A landscape with many peaks, sampled at points; each row gives a point and its height.
From any point a climber steps to the highest of the 2 points nearest to it. It stops when none of these is higher. Distance is the straight distance between rows; heights are no part of it.
ker: [125 152 141  86 156 172 158 187 197 120 138 134 152 133 129 107 160 105
 121 125 142 110 143 120 140 108 151 189  89 181]  h=30.2
mup: [ 98  95 166 144 134 155 131 132 164 123 138  82  76 122 152 201  90 136
 141 117 114 121  78 112 143 140  30  93 131 110]  h=35.7
moni: [101 150 120 140 149 159 142 103 130 164 146 105 104 136 147 171 153 142
 113 129 124 129 114 147 159 146  63 119 112 114]  h=21.3
nep: [ 83 119 100 146 170  82 134  93 149 180 142 118  93 143 100 135  85 110
 167 127 175 159  95 151 144 118  78  80  73 101]  h=31.3
zasu: [150 145 153 160 101 110 102 156 135 145 114  91 117 177 164 125 100 129
  72 117 118 130 101 162 139  87 130 114 114 105]  h=64.3
verok: [132 111 118 196 131  71 117  88 138 121  83 139 125 141 184 130  80 163
  95 151 178 141  94 142 126  80  85  80  77 116]  h=43.3
dumer: [152  93 187  66  85 139  79 147  95 122  99 146 156 103 157 134 103 176
  89 114 174 115 189 142 126 114 141  94 155 135]  h=29.3
dob: [ 83  97  87  74 183  92 175  98 176 131 177 157 105  93  67 167 155  97
 181 124 106 142 109 146 152 168  95 146 164  81]  h=8.7
bope: [105 116  87 125 150 112 141  56 137 107 131 117 117 103 110 149 151 140
 137 131 115 137 129 152 101 149  72  86 118  73]  h=5.9
tesuv: [134 184 110 185  95 107 153 119  97 109  93  95 145 174 142 129 160 105
 128 125  61 156  78 151 117 111 146 110 121 103]  h=61.9
remiz: [ 86  89 143 152 146 144 147 103 192 108 124  98  93 114 162 180  98 136
 135 142 148 140 100 111 129 129  26  83  89 120]  h=30.0
dode: [144 129 129 171 135 160 136  59 142 100 109  97  97  88 150 146 117 118
 125 128 132 111 115 115 101 106  36  83 122 103]  h=43.1
Nupa: [150  84 111 116 133 101 107 110  58 131  99 152 130 113  67 120  76 129
 184 107 113 129 159 123 100 147 137 101 160 113]  h=16.8
Ziv: [157 112 138 146 119 133 127 161 188 109 156 113 119 128  93 101 101  56
 127  95  83 142 153 118 102 118 148 162 159  98]  h=64.7
Vov: [106  92 126 128 168 125 141  45 130 150 149 132  85  84  98 140  82 121
 172 126 169 130 124 134 113 131  55  68 133 114]  h=72.8
buror: [116  64 130  91  91  91 114 138  63 110  89 173 160 112 133 120 128 220
 146 147 134 120 169 124 127 176 138 121 149 178]  h=48.2
ged: [157 115 134 154 119 180 139 118 140  91 119 107 112 108 108 114 122  79
 154 113  97 135 155 100  79 122 127 126 137 138]  h=28.1
Duti: [104 135 123  97 155 173 147 137 171 154 182 142 116 123 119 133 155 110
 123 137 129 105 140 125 169 152  94 179 138 134]  h=12.9
miv: [145  70 147 136 108 144  97 116 149  86  98 119 120 114 170 139 105 168
  94 152 157 115 171 113 104 110  74  88  95 130]  h=35.4
lek: [114  98 114 121 179 125 132  72 121 152 135 146  83  97  71 121  83 108
 201 115 153 142 122 134 110 138 110  87 117 133]  h=55.0
vokep: [119 103 185  98  91 173 102 137 122 144 161 121 109  96 155 150  84 141
 144 104  82  96 134 110 155 161  85 141 201 137]  h=15.4
zaz: [145 111  87  97 136  70 136 138  49 107  73 176 136 118  67 106 171 157
 194 135 129 114 121 107 131 154 184 137 131 149]  h=45.9
Kesuf: [125 144 129 109 134 201 173 122 185 112 143 130 120 111 135 151 202  75
 165 137  71 126 118  95 112 131 116 174 122 119]  h=31.4
sug: [180 147 156 190 112 124 108 104 134 140 135  94 115 142 149  85  75  75
 105 107 149 146 131 123  83  72 166  98 135 107]  h=53.5
Mog: [149  94 183  84  99 175  88 154 120 108 110 127 131 101 148 133  96 159
 114 109 141 110 180 127 118 119 111 112 137 158]  h=32.1
teke: [128 101 141 189  68  80 120 126 199 106 121 117 146 178 176 125  90 171
 108 161 109 149 100 151 138 105 110  75  77 120]  h=53.1
Gep: [123 101 102  82 146 150 145 140 162 121 154 179 145 103 117 129 163 153
 120 151 107 103 157 127 148 167 106 171 132 141]  h=11.2
kazi: [122 206 103 144 133 144 163  97 139 151 144 110 136 156 150 128 203  90
 120 134 106 143  93 140 132 114 154 155 100 114]  h=25.7
nitom: [147 194 118 148 145 169 150  76 115 146 158 105 122 122 140 126 197 106
 119 133 132 118 138 122 127 136 150 158 138 133]  h=27.9
Zotu: [120 173 180 119 111 202 119 122 135 172 194 107 119  97 167 118 138 133
 126 122 147  97 155 111 177 146 101 177 169 175]  h=35.8
Fome: [142 171 153 142 131 188 134  89 139 166 186  96 113 104 143 114 166 113
 121 125 154 101 169 112 140 140 116 162 151 153]  h=31.2
Fos: [146 114 184 121  93 187  72 153 163 123 140  80  85 102 143 152 109 109
 123 123 120  94 151 105 113 110  90 141 149 113]  h=11.5
Dezo: [119  96 105  90 100 136 145 172  85  99 108 185 193 122 146 138 150 181
 144 165  74  99 146 103 158 189 111 173 171 159]  h=34.3
tebug: [120 133 149 102 146 158 124 180 154 130 127 134 129 135 118 113 104 120
 113 105 145 134 143 135 131 112 153 150 104 174]  h=32.3
tof: [108 144 116 163 124 117 156  92 159  91 123  88 129 130 125 149 111  85
 157 108  60 162  75 135 100 120  90  77 126  71]  h=51.3
deduv: [105 166 107  77 179  93 128 164 127 171 152 154 142 148  92 102 160 132
 147 143 208 105 121 137 179 128 170 177  83 167]  h=18.6
Muk: [146  89 177 154 105 147  75 158 139 116  97  85 111 132 164 173  46 114
 123 120 105 114 110  97 110  95  74  91 134  89]  h=33.3
Giru: [125  90  76  84 121  88 125 155  95 110 128 202 187 113 120 130 157 194
 141 182 107 100 133 120 167 191 135 177 152 142]  h=35.6
mesip: [136 109 171 111 121 162 128  73 145 170 204 124  96  80 131  97 108 114
 144 110 159 113 178 122 128 150 102 133 198 144]  h=20.4
Lizo: [127  79 166 100 121 163  93 154 178 115 124 119 110 121 157 139  97 154
 101 127 155 122 171 131 119 110  90 112 102 136]  h=35.2
rener: [100 135  90 116 139  75 164 150 101 114  69 167 141 162 121 127 185 149
 177 146 107 163  66 118 123 129 195 110  68 158]  h=57.3
kod: [112  94 135 118  69  42 107 204 110 107  77 145 154 165 126 110 135 168
  73 135 160 149 136 137 127 116 195 108 130 117]  h=7.8
leg: [124 131 150  92  93  68 107 234 132 105 104 153 163 163 119 105 121 144
  75 110 141 144 129 145 137 105 204 145 133 132]  h=8.4
gik: [ 70 129  97 146 182 127 156  75 125 174 127 123  99 118 114 156 109 118
 191 132 176 163  88 137 145 121  62  75  68 130]  h=37.8
Leza: [135 178 114 159 122 158 132 138  78 128 130 114 135 146 136 159 155 108
 113 130  72 124 102 123 149 150 142 162 155 117]  h=41.4
pov: [134 192 153 108 125 122 109 162  67 128 158 145 165 111 121 115 145 147
  86 127 177  91 114 125 161 138 208 177 184 164]  h=63.1
Keru: [159 154 162 181  97 151 108 160 104 117  99  80 117 152 160 123 107 112
 105 114 111 137 103 121 116  90 148 122 127 142]  h=70.4
lod: [127 174 127 183 163 146 127  65  73 179 186 115  94 106 118 128 116 133
 167 123 139 182 134  97 133 156 182 129 160 131]  h=35.5
fabo: [134 118 103  97 133  50 117 134  81 101  83 159 115 123  80  90 198 176
 150 145 179 109 121 112 131 140 191 119 110 150]  h=48.3
kad: [151 144 157 171 119 192 125 111  72 127 145 106 111 107 142 131 102 123
 153 111  98 144 140  89 115 147 156 132 171 155]  h=29.4
Fipe: [118 150 115 184  83 102 145 118 135  99 102  90 154 169 128 140 107 101
 150 119  34 157  78 143 113 121 110  81 120  75]  h=56.6
Gok: [115 138 115 128 177 156 137  77  88 171 131 136 101 111  95 119 117 119
 195 118 152 146 114 126 120 134 147 109 109 177]  h=45.7
Vunu: [102 115  83 118 131  97 150 160 190 118 135 149 154 169 139 138 165 146
 111 152  92 149 118 146 145 148 144 156  77 117]  h=49.5
famup: [146 145 139 156 142 141 127 111 131 149 123 105 105 140 138 103 104 114
 102 119 173 127 130 147 107  87 124 102  99 146]  h=27.1
pumo: [108 115 100 119 113 124 168 168 184  96 105 151 163 173 164 140 199 142
 128 158  67 150 101 120 131 138 153 159  65 140]  h=51.9
Vem: [139 136 124  74 126  96 104 214 149 118 134 166 163 139 106 111 116 136
  80 114 149 125 146 152 148 122 185 177 131 133]  h=9.0
soveb: [145 158 175 104 117 127  90 162 129 153 126 109 134 142 148 109 108 125
  65 100 202 134 150 162 131  81 170 123 120 136]  h=25.5
fel: [145 177 147 120 117 183 124 156  75 119 158 145 176 109 157 121 138 133
 133 143 103  98 113  98 158 162 173 190 192 183]  h=42.6
falav: [151 123 153 127  91 179  97 148 148  98 108  90 101 112 152 146 152 145
 112 141 106  86 156 111 115 121  81 136 114 137]  h=13.5
gevi: [113 113 127 169 119 126 140 104 138  66  91  87 131 122 130 176  82 107
 159 117  68 145  83  97  96 137  45  69 133  70]  h=45.3
Zigik: [152 135 177 107 106 160  69 164 147 163 154  92 114 140 157 148 106 114
  67 106 151 107 155 143 152 104 121 146 147  88]  h=47.7
fedoz: [171 145 122 130 171 139 137 166 159 123 173 148 158  89  88  82 114  91
 134 112 144 149 169  94 106 125 224 198 160 154]  h=54.0
zem: [100 149 129  84 158 100 115 152 109 165 129 140 125 137 108 111 144 166
 117 132 215 117 141 149 164 121 158 134  88 179]  h=19.6
burov: [113 121 122 165 167 104 118  91 122 179 121 123 100 141 131 142  51 121
 134 117 179 147  92 142 132 101  84  75  98 103]  h=35.3
roze: [143  89 139 123 104 122 108 186 189 112 133 117 120 151 115 127  96  97
 114 105  73 127 145 130 116 120 112 142 132  85]  h=56.2
porid: [135 170 192 129  90 161 125 180  56  92  99 115 151 112 136 119 133 137
 112  97 151 120 133  95 127 115 201 138 171 192]  h=59.2
Bupan: [117 134 102  95 153 181 166 158 166 114 142 164 149 123 128 154 171  96
 149 141  66 122 100 102 141 147 122 187 126 119]  h=28.9
gug: [129 133  74  93 132 100 126 110  79 140 148 183 157 120 110 140 164 163
 142 168  85  92 117 137 166 189 119 167 163 110]  h=37.4
ragum: [ 89 111 125 149 147 162 146  99 163 139 129  97  99 128 174 181 145 168
 128 143 145 135 116 125 148 146  36 102  77 127]  h=25.6
Nup: [147  96 177 122  91 160  91 101 101 154 140 107 114 104 164 159  91 159
 122 104 101  88 139 121 133 147  62 106 195 105]  h=19.7
ger: [113 136 116 153 115 148 153 108 178  95 100  96 120 138 170 149 171 126
 137 148  80 143  97 131 111 117  76  97  72 104]  h=38.9
Pera: [120 197 146 135 127 113 132 189 110 132 142 123 152 161 127 104 132 104
  95 113 140 135  85 126 149 112 231 172 138 166]  h=68.3
sumeg: [144  92 145 117 134 183 161 101 177  95 157 121  92  83  97 126 152  77
 167 112  95 119 159 107  91 137  96 136 167 130]  h=23.6
lifot: [157 113 173  74 117 127  75 163 112 140 109 141 148 124 138 124  94 135
  81  99 180 126 172 151 123  93 166 108 148 120]  h=27.2
zofin: [161 159 164 159  83 170 117 116  39 135 121 104 131 111 155 128 124 155
 127 116 109 115 134 107 133 141 146 129 187 169]  h=33.2
fivab: [137  97 131  84 143 149 129 123 152 120 130 152 123 104 113  90 134 157
 110 131 170 109 188 142 108 130 121 124 108 171]  h=26.6
tinin: [ 53 149  85 101 167 107 166  61 158 142 147  98 123 122 113 176 175 117
 161 127 105 164  85 155 140 137  87 109 112  54]  h=14.9
kudeg: [141  98 143  83 149 146 120 102 158 157 168 144 109  90  98  90 108 124
 132 112 171 103 198 141 116 133 107 134 149 145]  h=24.2
lile: [ 67 139  91 118 162 124 154  94 157 165 162 113 114 139 134 181 174 137
 128 141 123 141 107 152 167 164  67 130 104  86]  h=18.0
Legar: [124 135 151 111  95 125 146 189  54  92  75 142 153 132 109 116 153 151
 107 121 143 109 140 106 125 125 172 127 165 176]  h=54.1
kuf: [119 138 118 122 126 156 159 130 195 101 126 115 121 140 147 137 194 106
 131 142  81 124 125 130 114 126  98 143  84 111]  h=35.1
Tig: [147 124 116 100 104 100 133 180 147  80 113 143 153 138 133 104 192 148
  63 149 132 101 164 127 122 128 153 164 118 139]  h=16.3
kidi: [148 174  99 136 129  88 156  88 164 129 128 120 132 156 113  68 192  96
 119 140 138 134 132 165  95  93 156 115  80 127]  h=27.0
likun: [160 147 105 198 123  70 116  82  85 130  87 108 126 146 155 136 115 150
  90 131 148 134  89 160 117  88  94  80 119  67]  h=52.5
Rara: [164 131 148 137 137 145  97 116 134 154 179 117 116 113 105 103 101  93
 103 101 151 140 179 112 104 120 183 149 170 113]  h=54.9
Meb: [130 127  90 113 141 128 144 157 100 115 111 163 157 135 101 134 147 126
 137 130  82 127 125 128 132 153 153 165 139 139]  h=47.6
Nemu: [155  96 155 145  85 100 110 155  64 100  55 119 149 159 136 123  87 126
 101 127 148 128 159 116  90  91 135  85 150 103]  h=5.3
dof: [182 129 186 122 100 167  65 118 106 160 151  90 127 105 162 133 103 117
  80 107 153 110 174 122 122 104 144 125 190  88]  h=53.4
rali: [128 136 102  97 143  76 136 164 141 115 119 159 144 140 111 103 191 150
  99 148 154 113 137 142 131 126 176 159 101 148]  h=17.2
nogo: [139  79 145 168 114 107 103 127 132 105  86 117 137 143 159 158  42 119
 113 118 108 136 106 102 101 106  76  73 120  81]  h=36.5
Fibu: [134  83 142 124 136 169 128 131 131 101 108 136 109 112 116 121  80 116
 141 113 120 126 149 118  92 117 104 102 119 158]  h=31.8
pomo: [174 100 170 151  84 149  99 134  58 114  72  92 150 139 143 145  74 111
 123 118 122 111 168  98  96 107 110  97 179  95]  h=3.7
seve: [153 143 150 173 134 123 112 115 167 163 186  90  98 141 121  94  86  63
 115 109 147 166 153 126 102 102 164 130 149  87]  h=59.6
Vabi: [131 127 101 165 111 108 150  93 150  81  85 117 138 140 148 115 138 121
 133 151  99 148 111 144  93 103 102  75  75 115]  h=43.0
melir: [ 89 196 108 133 120 131 185  72 194 161 149 105 152 156 137 108 181  81
 170 132  84 168  84 163 133  87 134 116  77  94]  h=21.8
mitu: [150 163 169 160 104 173 113 172  96 104 115  92 135 133 138 122 118 105
 119 105 116 142 131  94 112 113 192 153 148 172]  h=64.5
vof: [144 167 125 151 142 116 143 118 128 140 125 115 117 147 116  84 145  99
 119 123 161 136 121 146 102  98 181 122 100 160]  h=29.2
pebus: [124 119 149 132 146 159 119 111 124 165 132 112 100 125 146 132  87 146
 110 125 191 120 147 144 141 108  74  95 104 147]  h=24.1
fuvol: [162 141 140 204 119 107 119 102 113 114  70 113 121 140 183 126  96 145
  88 135 154 125  91 135 117  65  79  85 105 113]  h=46.9
lop: [ 94 176 118 138 165 137 151 124 107 187 137 121 120 158 125 123 141 108
 148 120 167 145  99 137 152 121 161 142  84 177]  h=60.8
luba: [150 111 203 112  97 183  76 118 130 161 134  94 105  91 182 152  87 159
 115 109 150  93 147 129 144 109  68 109 167 121]  h=24.6
Fudi: [108 106 128 118 162 161 148 142 149 131 112 139 106 125 113 117  91 119
 149 120 143 146 131 132 113 115 120 109  83 177]  h=35.0
Bamo: [134 107 136 146  53  57 127 186 136  83  82 129 158 180 135  93 161 148
  72 145 124 130 154 133 109 108 161 115 129 109]  h=7.2
togi: [131  98  83 104 154 102 131 103  89 128 119 165 120  98  55 125 112 123
 202 114  88 131 134 127 112 165 137 127 157 105]  h=19.2
Sufe: [ 83 190 105 143 122 128 173  76 168 140 125  86 144 155 163 146 172 112
 152 132  64 170  60 163 138  93 108  97  83  77]  h=19.9
bine: [103 112 160 139 117 156 103 175 181 137 133  83  86 151 160 174  78 131
 121 115 105 130  95 129 150 121  71 120 100 117]  h=41.5
noz: [153 123 119 165 134  80 115  94  90 119  84 139 118 136 116  97  83 109
 125 132 157 137 113 137  84  84 143  73 107 124]  h=44.8
dit: [133 159 116 159  95  85 138 162  72 117  88 117 138 181 114 111 144 116
 110 121  93 142  99 139 125 120 175 124 135 122]  h=67.0
mut: [130 151 101 134 126  48 127 116 160 150 127 126 120 174 117  79 168 140
 100 150 173 130 124 176 125 103 150 105  71 123]  h=24.8
Numip: [105 197 142 111 144 126 132 189  74 130 131 145 152 138 126 123 151 136
  93 129 163 104  74 122 161 129 219 170 148 180]  h=66.0
dasi: [136  97 138 117 147 171 148 160 159 118 171 155 120  87  85 134  95  83
 158 105  86 137 136  97 135 153 140 183 199 134]  h=52.6
fopel: [153 151 112  91 170 127 146 174 160 130 149 159 167 105  85  92 135 110
 124 124 158 111 141 124 131 121 202 197 129 171]  h=52.4
favam: [ 72 152 102 124 176 133 147 122 114 211 147 126 130 144 101 130 153 111
 181 125 190 144 118 125 173 122 115 124  57 173]  h=54.7
vev: [125 115 103 140 155 139 146  66  82 119 131 130 111  90  72 135 108  94
 198 107  92 154 123 117  96 151 131 104 165 112]  h=22.1
Zit: [120 147  94 138 113 119 137 150  90 108 106 126 148 162 130 165 158 126
 117 132  60 126 115 135 139 158 117 147 135 100]  h=44.3
mazo: [130 136 142  86 141 164 146 146 167 110 130 135 139 118 134 101 180 141
 101 134 166  91 176 127 128 120 132 157  99 184]  h=28.5
fupuv: [133 126 141 179 132 169 146  87  85 117 154 107 104 100 117 151  95  94
 180  99  81 165 123  86 103 158 132 109 187 114]  h=25.8
Bidu: [130 103  94  86 134  97 127  97  61 126  98 180 130 102 100 114 152 178
 203 138 108 113 125 119 131 171 145 125 120 167]  h=43.4
tokul: [100  92 106 123 126 108 126 142 211 124 155 119 123 152 140 140 145 144
  94 142 117 141 146 151 135 154  99 141  85  96]  h=46.3
galuf: [133 127  66  85 174 115 142 135 146 151 185 182 142 102  70 130 138  98
 162 153 111 116 100 130 163 168 137 195 167  90]  h=5.2
pip: [165 105 191 151 123 169  68 121 125 152 110  93 115 102 183 164  61 127
 101 112 156 101 123 111 125  81  80  94 158  86]  h=29.1
lufig: [158 119 151 151  63  94 129 180 105  82  67 111 151 177 130 100 127 117
 101 129 115 124 151 122  97  92 145 106 134 118]  h=6.4
vedus: [124 105 155  86 120 167  99 174 114 133 145 147 134 114 125 147  74 131
 124 100 101 120 146 126 151 149 124 157 171 139]  h=12.4
Lir: [143 138 123 112 109 158 138 133  80 129 149 171 176  98 131 104 123 127
 156 138  79  95 132 105 137 174 144 184 205 167]  h=44.7
ren: [144  97 178 129 122 185 136  89 181 122 185  95  70  81 121 126 129  88
 154 118 147 115 170 104 113 127  82 130 179 132]  h=18.8
Subof: [100 189 152 139 154 126 144 172 130 168 145 109 136 163 125  98 120 101
 130 105 176 150 104 135 149 104 209 152  94 194]  h=65.3
Tav: [158 136  91  90 162 140 166 144 133 119 132 182 168 103  93 107 173 115
 144 141 112 108 135 111 119 139 169 183 138 157]  h=50.3
Nadi: [147 121 140 135 150 162 135 165 177 124 180 130 115 102  89 106  95  66
 137  97 115 162 159  95 116 130 179 186 173 130]  h=57.7
debog: [ 80 128 102  93 166 114 163  53 137 142 174 124 100  90  87 168 161 110
 173 120 114 139 104 149 146 165  84 117 163  73]  h=11.6
dib: [123 118 143 172  99  86 115 130 199 146 142 102 126 181 168 129  79 147
  95 135 107 142  95 161 141 106  86  85  87  86]  h=57.4
Fivu: [170 153 174 117 111 166  81 134 115 141 174 118 135 106 139 118 106 115
  88 101 150 124 181 114 129 132 179 169 191 124]  h=60.3
fugar: [142 161 112 173 118  86 114 113 113 157 118 104 116 174 141 132 120 136
  83 122 123 138  94 170 132 108 121 103 114  89]  h=59.0
dimi: [137 146 137 102 126 145  92 142 119 167 174 128 126 131 133 136 113 133
  76 121 143  99 149 149 166 142 127 166 162 111]  h=43.7
Feka: [125 184 168  95 117 197 117 152 122 145 184 142 161  98 173 113 126 143
 126 132 135  88 123 115 177 155 136 197 177 191]  h=40.0
fuv: [127 172 106 136 118  80 138 194  79 121 108 150 161 168  98 106 158 107
 114 127 108 129  87 128 145 127 213 163 150 139]  h=71.5
rul: [125 115  99 160 100  57 140 124 136  98  85 139 135 165 129  95 142 147
 127 152 117 149 113 153  99 107 149  80  83 125]  h=46.7
Luvom: [173 134 142 192 116 153 113  95 131  94  89  93 103 111 168 132 103 122
 110 133 137 107 117 109  96  76  68  93 113 112]  h=42.4
ziva: [ 97 192  91 121 147 141 180  64 167 154 157 106 137 132 130 129 208  72
 150 133 105 161 112 145 126 112 133 143 101  73]  h=23.9
kimes: [110 139 139 144 163 174 138  82 100 179 179 127  95  99 111 121  98 116
 183 109 143 153 128 113 135 155 145 131 160 171]  h=39.9
fezuv: [125 103  93  87 131 134 153  83 154 112 157 159 135  96 119 133 188 150
 130 150  91  95 169 138 129 178  84 146 147 109]  h=9.8
foza: [149 170 127 166 148 135 120 100  56 143 138 120 113 123 112 114 126 122
 147 119 143 154 127 112 114 137 209 136 156 159]  h=32.6
napi: [ 86 156 116 158 172 157 164  84 117 189 132 110 117 126 126 127 145 100
 174 128 199 145 117 132 142 101  81  92  63 162]  h=46.5
bafo: [147 177 124 155 145 111 148 123  92 120 117 122 127 133 102  89 166 101
 142 120 147 136 114 112  97 116 226 134 126 172]  h=30.8
Vuku: [121 100 122  80 120  97 116  98  75 149 116 178 135  93 137  91 121 194
 172 135 117  97 150 139 134 174 122 125 147 186]  h=44.9
tunum: [109  98 128  99  98 140 108 197  97  91 104 153 162 140 148 160 127 183
 108 143 101 119 149 114 163 167 131 161 142 148]  h=32.4
beran: [105  89 111 178 116  84 131 117 122  90  82 115 151 156 138 171  55 136
 138 127  85 165  92 109  97 141  76  66 110  79]  h=40.1
pevos: [107 143 102 114 128  97 174 179 145 108  94 171 167 177 143 123 196 136
 129 148  93 146  84 124 130 123 190 151  81 159]  h=54.2
Dugeg: [122  90 125 197  59  52 135 116 164  78  92 140 163 174 159 106 108 170
 119 175 113 161  93 141 120 105 149  67  85 133]  h=50.0
levok: [106  97 150 148  86 126  97 197 191 103 116  91 113 164 156 167  90 138
 126 129  61 132 103 119 127 131  92 121  96 107]  h=45.4
zikav: [112  80  85 116 133  49 122 131 107  90  75 167 122 132 103 114 195 187
 174 159 164 151 102 106 131 159 198 121  75 146]  h=50.7
Nede: [147 161 139 158 102 163 119 127  64 127 112  89 124 132 157 162 154 152
 108 122  88 102 114 127 146 141 109 145 154 132]  h=37.9
mepa: [112  75 114 105 137 103 119 111 192 134 172 124 102 133 121 150 135 138
  85 137 149 119 169 146 128 155  70 123 123  74]  h=42.1
binis: [142 113 111 108 132 158 147 132 124 130 181 172 153  83 108 122 113 103
 166 132  63 113 127 105 147 180 123 185 218 134]  h=47.8
Zur: [152 149  86 118 122  25 101 136 130 144 125 142 115 170  86  84 158 130
 116 134 139 126 118 167 136 125 183 134 100  91]  h=22.9
simek: [121  71 114 134  98 121 128 179 178  76 109 116 135 154 130 145 116 126
 127 126  61 138 144 118 108 150 101 133 101 101]  h=50.1
beni: [109 127  80  99 184 102 167 104 172 146 189 152 111  96  55 144 141  58
 186 127 109 155 100 136 153 154 142 175 176  74]  h=6.7
luduz: [121  72 149 119 129 132 103 134 186 138 149 110  97 134 148 158  92 139
  89 127 146 125 149 134 127 127  71 107 116  85]  h=38.2
saru: [107 120  88 101 137 121 143  38 125 126 142 132 123  90 125 148 192 167
 138 148 105 110 149 149 123 172  72 106 134  88]  h=7.9
Fadaf: [140 122 132 158 151 137 145  33 139 124 147 106  86  81 118 127 104  93
 138 124 168 124 141 131  89 109  61  76 147  95]  h=53.3
Peb: [136 144 148  96  80 158 117 203  84  88 112 142 170 131 139 140 144 157
  98 132 103  93 143 112 159 148 136 174 173 156]  h=30.7
Ribag: [ 96 127 133 116 152 137 123 123 105 188 137 126 116 137 132 127 115 173
 123 127 212 125 142 150 166 118  99 109  85 179]  h=21.4
dogel: [157 100 111 162 133 101 118  71 101  90  80 147 119 108 134 117  96 136
 107 148 164 121 148 127  82  93  93  68 103 119]  h=40.9
Vidi: [ 84 143  93  92 166 145 169  94 155 159 165 150 124 127 117 155 186 110
 149 144 114 124 119 139 155 154  93 156 120 106]  h=15.3
tepu: [ 90 117 121 110 185 177 175 102 143 160 133 146 107 114 105 125 127 103
 193 119 153 150 128 122 118 128 112 110  82 182]  h=39.6
bimu: [132 144 101  95 125 114  96 130  83 155 161 158 140 133 121 141 129 157
  94 142 113  93 129 145 172 168 129 169 174 110]  h=40.2
sos: [170 160 139 202 134 100 113  75  99 153 113 112 116 134 144  85  73  96
 113 122 187 148 108 136  92  59 161  85 124 123]  h=49.4
zuva: [135  99 129  84 122 111  81 174  85 144 129 151 145 142 107 144  79 136
  99 104 119 122 153 141 146 138 160 144 165 100]  h=10.7
ronub: [ 95  99  81 130 149  73 140 117 118 104  71 158 124 146 125 120 160 167
 186 162 140 175  86 134 113 133 177  93  46 157]  h=53.9
vepe: [110  93 102 165 161  84 115  73 143 133 108 143 111 121 145 144  75 153
 124 150 190 142 119 141 117 113  74  72  69 109]  h=39.8
rino: [124 145  90  71 165  78 127 167 123 133 126 178 150 129  92 101 169 156
 129 157 175 102 108 127 166 139 192 178 101 156]  h=17.8
subi: [136  61 108 166 120 101 116  77 144  83 101 134 132 116 158 144 117 163
  96 165 161 134 155 125  86 130  83  87  85 109]  h=37.7
gigu: [154 127 132 131  88 132 114 153 122  83 100 107 128 140 147 133 178 144
  74 143 111 100 162 123 118 125 115 137 123 131]  h=15.1
kam: [120  98 120  88 114 100 139 172  77  92  82 176 156 116 103 113 161 185
 131 142 141 112 153 114 127 152 166 139 142 177]  h=50.8
nitiz: [141 123 128  59 142  89  67 187 123 156 145 167 154 132 100 123  83 132
  96 108 162 125 152 158 154 122 181 162 149 104]  h=9.7

Call two points neighbours if one is among the 2 nearest of the other. Go from one point of each pair to the other, from neighbour to neighbour, staying as high as possible. Name the lowest point that can't be avoided.
Pera and Vov -> nep
Gok and rener -> Luvom
Vov and seve -> Lizo
seve and Fivu -> Rara
Keru and rener -> Bidu

Where does a climber stop that starts at each point below?
bope -> Ziv
tunum -> Fivu
lifot -> rener
togi -> Ziv
gigu -> Gok
beni -> Ziv
Kesuf -> Keru
vokep -> fuv
Zur -> Gok
Gep -> Ziv
